Each row is a point on a landscape with many valleys, with its height.
A ball rolls from a point to the lowest of its 2 nearest points, and stops where none of them is lower. Distance is the straight distance between rows; heights are no part of it.
Didi: [-64, 7, 9, 16, 8, -14, 9, -7, 25, 11, -53, 15, -20, -19, -10, 13, -61, -6, -36, -16, 28, -12, -1, 5, 66, 29, -29, 3, -16, -24]  (h 453)
Tos: [39, -6, 32, -1, 15, 16, 32, 33, 34, 9, -15, -46, 0, 6, 16, -1, -3, 27, 7, -18, -7, -51, -1, 0, 1, -18, 2, -63, -42, -8]  (h 299)
seres: [35, -18, 21, -37, 16, -10, -4, -56, 8, -14, 13, 52, 16, 35, -39, -2, -46, -10, -8, -31, -13, 8, -1, 15, 0, 0, -4, 6, 24, -7]  (h 364)
pobi: [7, -38, -35, -12, -53, 23, -5, 11, -29, 13, 38, 1, -27, -14, 16, 3, 17, -14, -12, 11, 3, 34, 36, -33, -39, 3, 7, 27, 21, 61]  (h 310)
niv: [3, 24, 22, 4, 7, -71, -24, -34, 21, -17, -26, 35, 8, 44, -17, -25, -39, -20, -14, -35, 30, 32, 3, -8, -13, 3, -33, 26, -3, -4]  (h 254)
zuduk: [-20, 8, 39, 18, 7, 8, 15, 31, -2, -2, 5, -32, -3, 6, 11, 19, -28, 36, -13, -10, 13, -7, -7, 7, 6, 6, -14, -20, 2, -21]  (h 307)
Gatus: [-40, 6, 37, 19, -1, -23, 12, 31, -32, -18, 12, -18, -11, 29, 1, 16, -17, 31, -3, -22, 30, 5, 2, 8, 3, 8, -6, -2, 43, -13]  (h 257)
Bim: [5, 2, 28, 5, -6, 5, -22, -29, 10, -14, -10, 12, 46, 38, -9, 31, -2, 8, 11, -15, -7, 14, -16, 14, 24, 50, 15, 4, 53, -33]  (h 409)
zifim: [24, 22, -2, 6, 28, -1, -2, -13, 12, 8, 10, -4, 20, -11, 20, 27, -7, -16, -5, 48, 36, 14, -27, 5, -5, 22, -24, 25, -32, 15]  (h 388)
divop: [37, -25, -21, -16, -22, 18, -39, -18, 11, -17, 14, 26, 0, -8, 14, -17, 8, -35, -20, 6, -17, 35, -15, -10, 6, 5, 28, -15, 19, 29]  (h 376)
puv: [-5, 10, -9, -14, 15, 8, -8, 13, -26, 1, 29, 4, -32, -7, 5, -30, 0, 17, 18, 5, -12, -23, 41, 2, -42, -15, 40, -17, -1, 17]  (h 329)
Ponat: [-18, 2, 5, -7, -1, -3, -6, -7, 12, 12, -13, -3, 40, -22, -14, 3, -12, -6, -18, 17, -13, -6, -26, 21, 16, -6, -11, 9, -19, -26]  (h 446)
kas: [-26, -14, 22, -10, -11, -14, -4, 17, -8, -24, 1, 8, 21, 19, -13, 2, 10, 9, 1, -8, -7, -40, 15, 24, 12, 11, 63, -19, 23, -27]  (h 605)
zus: [-4, -2, 2, 5, 13, -23, 19, 29, 11, 19, -21, -63, 17, -39, 10, 24, -14, 12, 0, 10, 28, -10, -20, 13, -3, 9, -42, -17, -35, -26]  (h 225)
mef: [28, 5, -32, -3, 38, 34, -22, 10, 7, 23, 17, -6, -13, -44, 16, -49, 16, 13, -13, -28, -15, -2, 12, -21, -4, 7, -8, -19, -22, 22]  (h 221)
mibi: [9, -22, 2, -27, -24, 12, -6, -16, -35, -43, 23, 26, -19, 31, 4, -2, 15, -6, 6, 16, -5, 10, 7, -1, -9, 0, 46, -7, 64, 25]  (h 440)
Sunik: [7, 6, 10, 11, -15, -5, -12, -18, 31, -10, -12, 20, 24, 24, -20, -15, 0, -17, -5, -18, -45, -10, 2, 20, 30, 9, 30, 19, 0, -24]  (h 375)
kes: [-18, 4, -19, 6, -3, 7, 18, 10, -12, 19, -5, 41, 11, 3, -38, 3, 2, -18, 14, 8, 16, -41, -10, 27, 13, 2, 16, 3, 10, -20]  (h 563)
bol: [46, -2, -11, -12, -1, 20, -15, -2, -1, -26, 11, 11, 27, -4, 40, 19, 7, -24, 0, 19, 11, 34, -26, -9, 20, 16, -15, 7, 23, -1]  (h 304)
rasi: [-12, 22, -41, -1, 34, -17, 6, -35, -5, 6, -19, 29, -14, -30, 12, -12, 18, -26, -8, -5, 30, 23, 2, -27, -1, -24, -40, 37, -15, 15]  (h 220)
komes: [-9, -28, -20, -29, -25, 40, 7, 29, 22, -12, 5, -25, -47, -23, 36, -33, 55, 39, 8, 18, -17, -31, 35, -16, -19, -20, 43, -55, -13, 30]  (h 262)
reg: [-12, 25, 2, 9, -4, 40, -10, -22, -17, 20, 3, 12, -7, 1, -2, -1, -4, -6, -11, 23, -30, 14, -8, -17, -20, -27, -19, 22, -11, 15]  (h 518)
pebiv: [6, 7, 18, 18, -30, -12, -15, -17, 21, -38, -24, -10, 24, 28, 11, 30, 22, -1, 12, 6, -11, 16, -34, 4, 13, 26, 28, -10, 41, -29]  (h 381)
Kebu: [-5, 23, -10, 0, 19, 36, 18, 4, 3, 58, -3, -6, -23, -22, -15, -17, -27, 20, 25, -3, -6, -30, 3, 22, -3, -6, -29, -27, -32, -2]  (h 455)
sim: [52, -3, -1, -11, -27, 19, -20, 1, 9, -5, 4, 46, 40, 12, -2, 19, 1, -37, 22, 7, -24, 2, -11, 16, 15, 25, 27, -2, -3, -29]  (h 347)
Dano: [45, -28, 23, -25, -27, -44, -6, -16, 33, -12, 11, 40, 38, 38, -36, 31, 10, -20, 44, -17, -18, 3, -5, 42, 17, 37, 28, -12, 4, -40]  (h 432)
mobo: [25, -18, -35, -22, -6, 41, 16, 47, -1, -6, 20, -28, -42, -28, 28, -13, 37, 25, -5, 17, -10, -10, 26, -36, -36, 4, 44, -26, -15, 41]  (h 200)
bipuz: [-12, -23, -20, 5, -14, 44, 9, 18, 27, 23, 0, -15, -44, -4, 17, -41, 63, 23, 5, -6, -7, -2, 2, -27, -5, -20, 7, -48, -5, 31]  (h 331)
Vomek: [-12, 16, 32, 19, -2, 14, 28, 14, 8, -23, -20, -7, 19, 26, 11, 29, -10, 12, -20, 1, 9, -7, -25, -10, 24, 2, -8, 14, 2, -28]  (h 351)
zodu: [20, 12, -62, 2, 26, -6, 10, 1, 9, 5, -7, -14, -7, -30, 24, -15, 38, -12, -2, 18, 18, 22, -17, -31, -14, -2, -31, 36, -32, 19]  (h 284)
Duz: [-2, 11, -20, -1, 24, 13, 14, 7, 13, 26, -6, -55, -11, -29, 17, -19, 6, 33, 0, -4, -4, -1, -17, -7, -24, -11, -43, -13, -20, 7]  (h 217)
Bavo: [8, -6, -3, -3, 0, -2, 13, -63, -30, 12, -6, 15, -30, 0, -13, 16, -13, -15, -1, 24, 7, 37, 7, -30, -20, -28, -73, 49, -3, 61]  (h 166)
reti: [2, -22, 27, -26, 1, -37, 21, -39, -13, -29, 30, 23, 0, 34, -15, 21, -41, -1, -15, -14, 34, 19, -9, -3, -10, -6, -31, 22, 29, 25]  (h 263)
pefen: [-1, 21, 34, 9, 37, -8, -6, 24, 4, 4, -9, -14, 5, -8, 15, 41, -49, 13, -5, -14, 29, 16, -1, 20, 25, 37, -30, -14, -17, -44]  (h 358)
kilu: [-19, 0, -22, 10, -50, 19, 1, -6, -17, -22, 18, 0, -15, -25, 33, -16, 28, 12, 8, -3, -20, 13, -3, -24, -10, -5, 26, 0, 30, 6]  (h 227)
ritik: [15, -10, 5, -15, 5, 27, -45, 0, -24, 16, 38, 45, 11, -10, -19, -8, -12, -19, 23, -7, -19, 0, 28, 31, 19, 27, 19, -9, 33, -1]  (h 439)
dof: [19, -24, 0, -20, -25, 19, -10, 19, -22, -40, -16, 2, -19, -3, 32, 21, 21, -8, 21, 24, -24, -18, 10, 3, 7, -1, 80, -51, 24, -2]  (h 380)
zepu: [2, -32, -32, -4, -26, 10, 10, -33, -29, -5, 28, 11, -29, 0, 2, 5, 31, -15, -7, 3, 5, 34, 27, -37, -20, -38, -27, 51, 15, 60]  (h 265)
tik: [-51, 30, 5, 14, 13, -30, 20, -14, 8, -3, -29, 6, -17, -17, 23, 21, -44, 5, -29, 3, 47, 8, -2, -14, 34, 18, -53, 31, -11, -10]  (h 494)
gipal: [-26, -15, -7, 37, -8, 34, -3, 4, -6, 18, 9, -3, -45, -4, 24, -43, 65, 28, 0, 1, -8, 18, 21, -44, -4, -19, -10, -11, 5, 62]  (h 392)
mavov: [-19, 9, 22, 8, 17, 19, 6, 15, 9, 38, -1, -16, -24, 8, -11, -38, -11, 34, 3, -23, -4, -29, 15, 9, -3, -18, -7, -28, -14, -3]  (h 421)
Ganuf: [12, -11, 19, -12, 22, -7, 23, 46, 22, -7, -9, -14, -12, 14, 1, -19, 11, 15, 9, -12, -10, -63, 31, 21, 19, -27, 38, -48, -33, -11]  (h 342)
Tapu: [3, -5, 34, -10, 20, -39, -24, -28, 15, -23, -7, 22, 20, 35, -29, 6, -44, -17, -21, -40, 18, 24, 3, 18, 17, 18, -7, 10, 16, -25]  (h 321)
lar: [4, -10, 26, 11, -4, -32, 11, 47, 19, -3, -21, -17, 17, 30, -24, 18, -17, -11, 4, -12, -1, -34, 15, 20, 18, 3, 38, -27, -43, -42]  (h 427)
musi: [-20, -18, -12, 0, -5, 17, 5, 9, -12, 12, 19, 11, 10, -8, -8, -7, 30, -6, -1, 30, 11, -10, -12, 2, 4, 2, 4, -4, 12, 18]  (h 537)
zemom: [4, 1, -24, 22, -50, 25, -33, 1, 5, 3, 25, -21, -14, -41, 42, -20, 27, 12, -6, 10, -34, 25, 3, -32, -11, 18, 8, 0, -5, 34]  (h 149)
babot: [-15, -13, -3, -23, 7, -19, 9, 30, -17, -11, 16, 13, 3, 3, -23, 11, -1, -9, 24, 16, 16, -36, 8, 39, -10, -9, 43, -22, 13, -17]  (h 586)
kup: [-10, -1, 5, 6, 3, -35, 29, 37, -34, -31, 19, -43, -19, 23, 18, 15, 4, 15, 8, -4, 32, -3, 8, 2, -15, -13, 8, 1, 25, 2]  (h 199)
bazan: [39, -1, -17, 9, 5, -23, 0, 31, -5, -13, 13, -53, 5, -23, 1, 17, 15, 11, 22, 14, -4, -14, -18, -3, -48, 20, 44, -31, -24, 12]  (h 127)
Sanu: [-4, 15, 19, 11, 1, -3, -1, 15, -27, -25, 33, 18, 3, 36, 4, 20, 6, 7, 28, 1, 21, 5, -10, 8, 0, 17, 14, -4, 48, -16]  (h 309)
loban: [13, 2, 4, -12, 7, 11, 15, 8, 37, 37, -33, -55, 12, -28, 2, -9, -12, 22, 0, -7, -11, -15, -14, 21, -9, -12, -41, -36, -44, -27]  (h 161)
Ziv: [25, 21, 15, -12, 8, 5, -21, -60, -17, 10, -8, 28, -6, 15, 7, -2, -22, -27, 0, 26, 11, 44, -5, -9, -12, 4, -60, 38, 12, 40]  (h 115)
mes: [-32, -6, 4, 15, 1, -52, -2, 6, 11, 12, -23, 25, 11, 31, -67, -19, -10, -22, -3, -27, 11, -14, 14, 33, 9, 4, 16, 16, 11, -22]  (h 504)
fota: [-14, -28, -16, -41, -7, 35, -23, 10, -35, 4, -1, 28, -18, -4, -23, -21, 9, -12, 5, 23, -11, -21, 39, 25, 0, -7, 36, -22, 45, 4]  (h 437)
rusib: [25, -3, -12, -2, 9, 29, 25, 32, 19, 36, -22, 3, 17, -27, -1, 1, 13, -5, 10, 9, -18, -42, -4, 12, 34, -10, -14, -20, -45, -24]  (h 302)
Bapo: [-11, 20, 4, 29, 8, 31, -18, -21, 14, -2, -27, 27, 18, 4, 8, -31, 22, 5, -15, -9, -14, -6, -12, -16, 40, 10, -5, 12, 34, -12]  (h 267)
Tani: [-8, 10, -2, 11, -51, 18, 3, 8, -9, -24, -10, -5, 3, -7, 24, -2, 19, 23, 20, -12, -34, -20, -14, -10, 4, -1, 47, -30, 32, -26]  (h 290)
rog: [-8, -1, -17, 5, -9, 8, 5, -16, 18, -13, -16, 24, 25, 0, -1, -22, 31, -3, -6, -24, -31, -26, -7, -12, 34, -9, 37, 7, 26, -23]  (h 328)
kug: [-45, 2, -38, 9, 35, 19, 34, -13, -12, 9, -5, 41, -27, -20, 2, -9, 22, -4, -6, -3, 17, -8, -7, -33, 11, -35, -14, 28, -10, 7]  (h 122)
melu: [31, -14, -8, -28, -20, 9, -34, -8, -17, 9, 51, 28, 11, 0, -7, 5, -12, -18, 22, 7, -1, 23, -4, 19, -34, 24, 16, -11, 16, 8]  (h 465)
gugu: [-55, 27, -1, 31, 22, -6, 26, 2, -11, 16, -20, -11, -45, -5, -6, -1, -21, 22, -6, -21, 19, 3, 3, -20, -11, -23, -44, 8, -14, 12]  (h 422)
zev: [-17, 14, 22, 24, 30, -21, 0, 14, 30, -3, -22, -45, -10, 6, 25, -22, -10, 22, -43, -26, 16, 14, -5, -17, 18, -13, -42, -7, -18, -6]  (h 405)
Tokez: [-13, -4, 5, -1, -1, -21, 17, -38, -23, -14, 17, 13, -10, 16, -10, 9, -6, -7, -12, -5, 7, 22, 4, -21, -16, -29, -29, 50, 3, 39]  (h 214)
Ninaz: [44, -1, -37, 2, 8, 13, 5, 22, 14, 4, -5, -52, 3, -33, 17, 8, 37, 9, 2, 24, -15, -6, -18, -31, -32, 8, 15, -3, -43, 19]  (h 193)
Tovo: [-14, -5, 3, -12, -30, 1, -18, -40, 8, -12, -10, 9, 36, 0, -1, -11, 13, -10, -19, 18, -23, 15, -27, 4, -4, -6, -10, 21, 18, -2]  (h 478)
Bomuk: [-13, 38, 27, 14, 22, -1, -20, -33, 16, 9, -35, 24, 18, 21, -10, -11, -9, -11, -18, 4, 1, 11, -10, 12, 31, 16, -24, 33, 10, -18]  (h 178)
sadar: [33, 1, -10, 1, 15, 29, 13, 30, 18, 3, -9, -29, 9, -23, 20, -2, 20, 7, 1, 1, -24, -32, -12, -14, -1, -17, 26, -32, -53, -8]  (h 249)
lutam: [-7, -23, 0, -30, -11, 27, 5, 23, -32, -29, 5, -9, -23, 5, 12, -9, 23, 10, 3, 30, -12, -11, 20, 3, -2, -20, 43, -24, 46, 5]  (h 411)
fur: [28, -25, -22, -5, -7, -32, 0, 13, -14, -24, 38, -35, -1, -6, 14, 16, 14, -11, 25, 23, 3, 13, -13, 2, -35, 4, 32, -20, 11, 16]  (h 47)
Geki: [31, -5, 19, -25, -53, -59, 2, -42, 27, -28, 14, -9, 28, 30, 11, 15, -13, 8, -6, 18, 3, 27, -21, 3, -25, 7, -36, 32, 9, 4]  (h 517)
kagiz: [32, 1, 10, 13, -41, 14, -7, 5, -8, -37, -13, 8, 18, 10, 27, 32, 19, -9, 40, 6, -16, -7, -20, -13, 14, 16, 54, -35, 22, -19]  (h 338)
furi: [0, -17, 18, -12, 7, 20, -33, -27, -5, -4, 21, 41, 31, 23, -39, 9, 5, -7, 22, -19, -14, 5, 14, 39, 26, 42, 31, 1, 61, -20]  (h 435)
pov: [15, 8, -22, -10, 1, -36, 23, -31, 11, 6, 23, -1, 15, -8, 1, 23, -5, -6, -3, 36, 35, 13, -17, -9, -25, 9, -38, 57, -27, 37]  (h 355)
lepup: [-10, 32, 7, 24, -26, 5, -9, -4, 0, 7, 16, -29, -3, 5, 25, -2, 4, 18, 1, 20, -18, 19, -9, -14, -26, -1, -23, 31, -11, 10]  (h 539)
mem: [-24, 32, -6, 31, 57, 2, 9, -15, -14, 30, -16, 4, -37, -28, -3, -29, -1, 22, 7, -34, 7, -3, 16, -30, -30, -26, -35, 5, -30, 20]  (h 374)
reful: [-3, 3, 14, 4, 2, -50, 5, 29, 7, -8, -28, -39, 32, 7, 8, 42, -24, -6, 1, 19, 43, 19, -23, 11, -13, 23, -34, -8, -31, -23]  (h 278)
tati: [11, -5, -22, 14, -19, -38, 17, 10, -19, -25, 46, -66, -10, 3, 12, 21, 14, 16, 15, -5, 2, 12, 9, -12, -34, -15, 10, 24, 8, 21]  (h 131)
lop: [-18, 24, -19, 5, 9, 35, 8, -5, -18, 41, -1, 31, -20, -24, -22, -9, -21, -9, 1, 1, -13, -19, 3, -1, -13, -24, -10, 13, -33, 1]  (h 490)
kovu: [-15, -19, 0, 3, 21, 9, -11, -9, -45, 12, 35, 6, -3, -13, -14, -12, 7, -2, -5, 16, 21, 7, 13, 1, -15, -8, -17, -2, 31, 43]  (h 513)
doke: [-29, 0, 23, 14, 23, -12, 6, 32, 30, 18, -28, -32, -13, -1, -6, -13, -41, 18, -40, -26, 35, -2, 4, 12, 39, 5, -33, -28, -34, -13]  (h 447)
kebi: [5, -28, 8, -10, -45, -40, -3, -37, 7, -39, 23, -20, 23, 14, 6, 12, 12, -1, -12, 16, -11, 33, -25, -2, -4, -14, -2, 20, 25, 16]  (h 500)
zal: [7, 29, 32, 17, -9, 41, 15, 22, 3, 6, -12, 11, 18, 19, 2, 12, -7, 15, 6, -7, -23, -34, -5, 4, 30, 0, 18, -19, -5, -38]  (h 396)
dag: [-31, -13, 21, -15, 11, -35, 19, -8, -23, -17, 30, -3, 7, -6, -12, 31, -42, 4, -31, -6, 38, 10, -6, 3, -7, -4, -10, 16, 1, 6]  (h 312)
gona: [2, 4, -26, 19, 33, -7, -13, -8, -16, 15, -14, -55, -30, -15, 13, -28, 18, 9, 6, -10, -10, 36, 2, -19, -29, -27, -47, -1, 11, 23]  (h 271)
luzop: [20, -28, 8, -12, -44, 10, -22, -15, 1, -43, 28, 32, -17, 22, 3, 7, 18, -14, 20, 30, -3, 12, -3, 9, 7, 24, 79, -19, 31, 37]  (h 463)
lufad: [-67, 14, -11, 14, 4, -36, 30, 12, 20, 12, -26, -27, -29, -29, 18, 9, -38, 21, -37, -13, 46, 9, 1, -31, 10, 15, -47, 26, -52, 6]  (h 482)
ruguv: [-20, 16, 6, 11, 8, 15, -17, 8, -24, 22, 4, 8, -25, -6, -14, -49, 4, 15, 16, -30, -32, -19, 31, 3, -22, -31, 10, -25, 12, 4]  (h 377)
nirum: [18, -14, -48, -12, -6, -22, 7, -11, 5, -3, 15, -17, 7, -13, 6, 5, 21, -21, -3, 30, 10, 23, -19, -14, -30, -18, -18, 25, -7, 23]  (h 323)
dup: [-34, 16, 34, 9, 30, 3, 21, 20, 4, 5, -17, 12, -14, 5, -15, 28, -62, 10, -16, -26, 29, -16, 3, 24, 53, 30, -13, -12, -2, -39]  (h 404)
vitol: [28, 19, 9, 15, 14, 14, -10, 19, -6, 10, 5, -26, 16, 4, 10, 31, 9, -3, 24, 39, 9, 9, -25, 8, -13, 21, -18, -12, -16, -12]  (h 379)
gedo: [34, 11, 10, 9, -26, 40, -7, 18, -9, 4, -17, 32, 29, 19, 3, 30, -2, -13, 28, -1, -47, -32, 4, 24, 32, 17, 33, 1, -9, -43]  (h 384)
dubo: [9, 29, 26, 13, 29, -32, -21, -51, -8, 4, -30, 26, -7, 26, -13, -10, -29, -26, 1, -7, 27, 28, 7, -5, -19, -8, -53, 31, 3, 16]  (h 182)
zeze: [-27, -6, 13, 13, -13, -14, 19, 26, 16, -8, -13, 6, 15, 7, -20, -28, 9, 21, 8, -43, -33, -55, 32, 28, 38, 3, 38, -17, 9, -42]  (h 623)
vemo: [-24, 9, 26, 1, 16, -11, 34, 47, 10, -7, -21, -4, -16, 26, -15, -1, -12, 8, -18, -9, 15, -37, 16, 5, 8, -25, 37, -22, -26, -31]  (h 389)
Berig: [23, -11, -1, 8, -39, 27, -20, 14, -2, -11, 24, -36, -11, -26, 26, 6, 28, 6, 5, 33, -29, 6, -7, -18, -20, 15, 48, -30, -17, 35]  (h 59)
Ziko: [-60, -15, 3, -8, 11, -5, 7, -13, -10, 6, -30, 20, 8, 10, -53, -27, 4, 18, -15, -30, -17, -45, 39, 18, 9, -15, 36, 9, 35, -21]  (h 656)
vuza: [-32, -16, 0, -11, 22, -17, 8, 4, 12, 22, -12, -26, 16, -40, -20, 1, -24, 7, -39, 1, -10, -6, -6, 7, 0, -22, -19, 6, -55, -12]  (h 406)
Dateb: [41, -26, -22, -10, -12, 26, -10, -4, -8, -26, 41, -5, 3, -10, 36, 13, 21, -24, -24, 6, -3, 36, -13, -33, 12, -6, 7, 10, 14, 36]  (h 341)
vir: [15, 11, -16, 9, 5, -13, -21, 9, 16, 10, 12, 5, 5, -4, -9, -29, 8, -25, 9, -11, -25, -7, 1, 12, 5, -11, 22, -5, -17, -15]  (h 418)
Kazub: [-46, 24, -24, 36, 0, -33, 38, -10, 4, 11, -21, -34, -39, -6, 19, 17, -11, 17, -5, 3, 29, 15, 10, -27, -9, -14, -58, 59, -27, 8]  (h 454)
Ger: [19, 0, -36, -9, 45, 54, 12, 10, 7, 34, 3, -38, -24, -54, 4, -28, 10, 34, -14, -10, 1, -10, 4, -27, -13, 20, -38, -7, -20, 40]  (h 159)
roge: [-42, -14, 1, 1, -7, 15, 11, -3, 11, 24, -25, 7, -2, -2, -33, -52, 29, 31, 3, -41, -33, -44, 22, 15, 23, -24, 20, -15, 19, -25]  (h 641)
lidud: [57, 0, 9, -42, -22, 22, -27, -27, 28, 13, -5, 48, 38, 8, 0, 27, -8, -39, 18, 35, 3, 18, -16, 29, 6, 37, -21, 7, 1, -20]  (h 303)
Tadaz: [33, -19, -34, -6, -28, 32, -8, 42, 6, 0, 2, -5, -30, -23, 34, 3, 27, -18, -6, 32, -17, -3, 17, -28, -30, 10, 74, -33, -23, 28]  (h 141)
nus: [3, 8, -10, 19, 51, 5, -26, -16, -4, 25, -6, 16, -17, -24, -6, -48, 14, -9, -1, -27, -15, 2, 23, -23, -5, -33, -12, -2, -34, 21]  (h 305)
zefa: [9, 22, 10, -1, -40, -41, -9, -37, 9, -11, 13, -39, 10, 15, 19, 6, -9, 8, -13, 21, -14, 37, 5, -17, -40, -10, -29, 57, -2, 12]  (h 533)
fari: [-2, -18, -19, -26, 0, 20, -6, 10, -34, 12, -17, 23, -8, -4, -34, -22, 0, -20, 18, -21, -32, -17, 24, 40, 21, -12, 17, -7, 45, -28]  (h 458)
gisap: [28, 21, 2, -13, 16, 10, -25, -21, 9, 1, -10, 39, 16, 12, 5, 10, -15, -34, 2, 16, 16, 25, -16, 22, 25, 23, -25, 19, 13, -15]  (h 252)
zater: [9, -6, 28, -7, -3, -18, -1, 12, 4, 3, 6, 30, 37, 25, -32, 50, -11, -19, 35, -1, 14, -10, 0, 39, 5, 28, 24, -7, -5, -37]  (h 391)
geru: [-21, -8, 7, 2, -6, -51, 2, 42, 8, 13, -23, -6, 13, 21, -51, 2, -38, -25, -11, -18, 21, 1, 11, 32, 14, 17, 6, -7, -30, -37]  (h 467)
zofuz: [21, 4, 29, 6, 11, -27, -12, 29, -7, 15, -4, -15, 36, 9, -7, 59, -4, -12, 39, 22, 28, 1, -18, 22, -6, 19, 3, -24, -26, -28]  (h 335)
rin: [15, -15, -3, -23, 9, 33, -31, -25, -16, -12, 4, 37, 6, 3, -17, -20, -4, -32, -25, -9, -31, 10, 3, -2, 15, -18, 20, 4, 33, 11]  (h 407)
zofub: [-10, 25, -14, 8, 15, 6, 21, 23, -19, -6, 23, -1, -19, -6, 19, -12, 1, 18, 2, -14, 5, -14, 13, -25, -24, -13, 15, -3, -5, -1]  (h 275)
Led: [29, -4, -4, -11, -16, -39, -15, -30, 35, 1, -31, 38, 36, 44, -44, 5, -12, -24, 29, -15, -15, 7, -4, 50, 13, 39, 0, 26, 23, -34]  (h 466)
Karam: [-9, 25, 9, 26, 14, 21, -5, 2, 19, 5, -11, -4, -9, 1, 27, -42, 17, 16, -13, -20, -6, 0, -12, -24, 16, -21, -31, 1, -3, 0]  (h 343)
zules: [-47, -9, -7, -10, 29, -15, 23, -18, -10, 10, 10, -5, -12, -32, -18, 15, -34, 7, -36, 6, 26, 5, -7, -15, -8, -24, -21, 23, -36, 15]  (h 362)
Gol: [10, -20, -15, -19, -8, -13, -30, -29, -18, 16, 24, 39, 19, -21, -15, -15, -9, -23, 6, 8, 9, 21, -6, 10, -25, -4, -19, 3, 24, 20]  (h 487)
vib: [8, 12, 15, 12, -3, -7, 28, 3, -7, -23, 12, -18, -1, 31, 24, 49, -10, 1, 1, 16, 22, 19, -16, -5, 19, 2, -32, 43, 5, 3]  (h 390)

Call two points neighbours if one is among the 2 nearest of the other. Go from one point of each pair to the other, from neighbour to neighbour, staying as low as possible. Name the highest point that can't be avoided.
fur / Berig => ritik
Ger / kug => zifim
Bomuk / Ziv => Dateb
Bomuk / fur => zal
Ger / loban => Duz

Where does a ball stop that starts at each point below?
kebi => Ziv
roge => Berig
geru => fur
melu => Berig
tik => fur
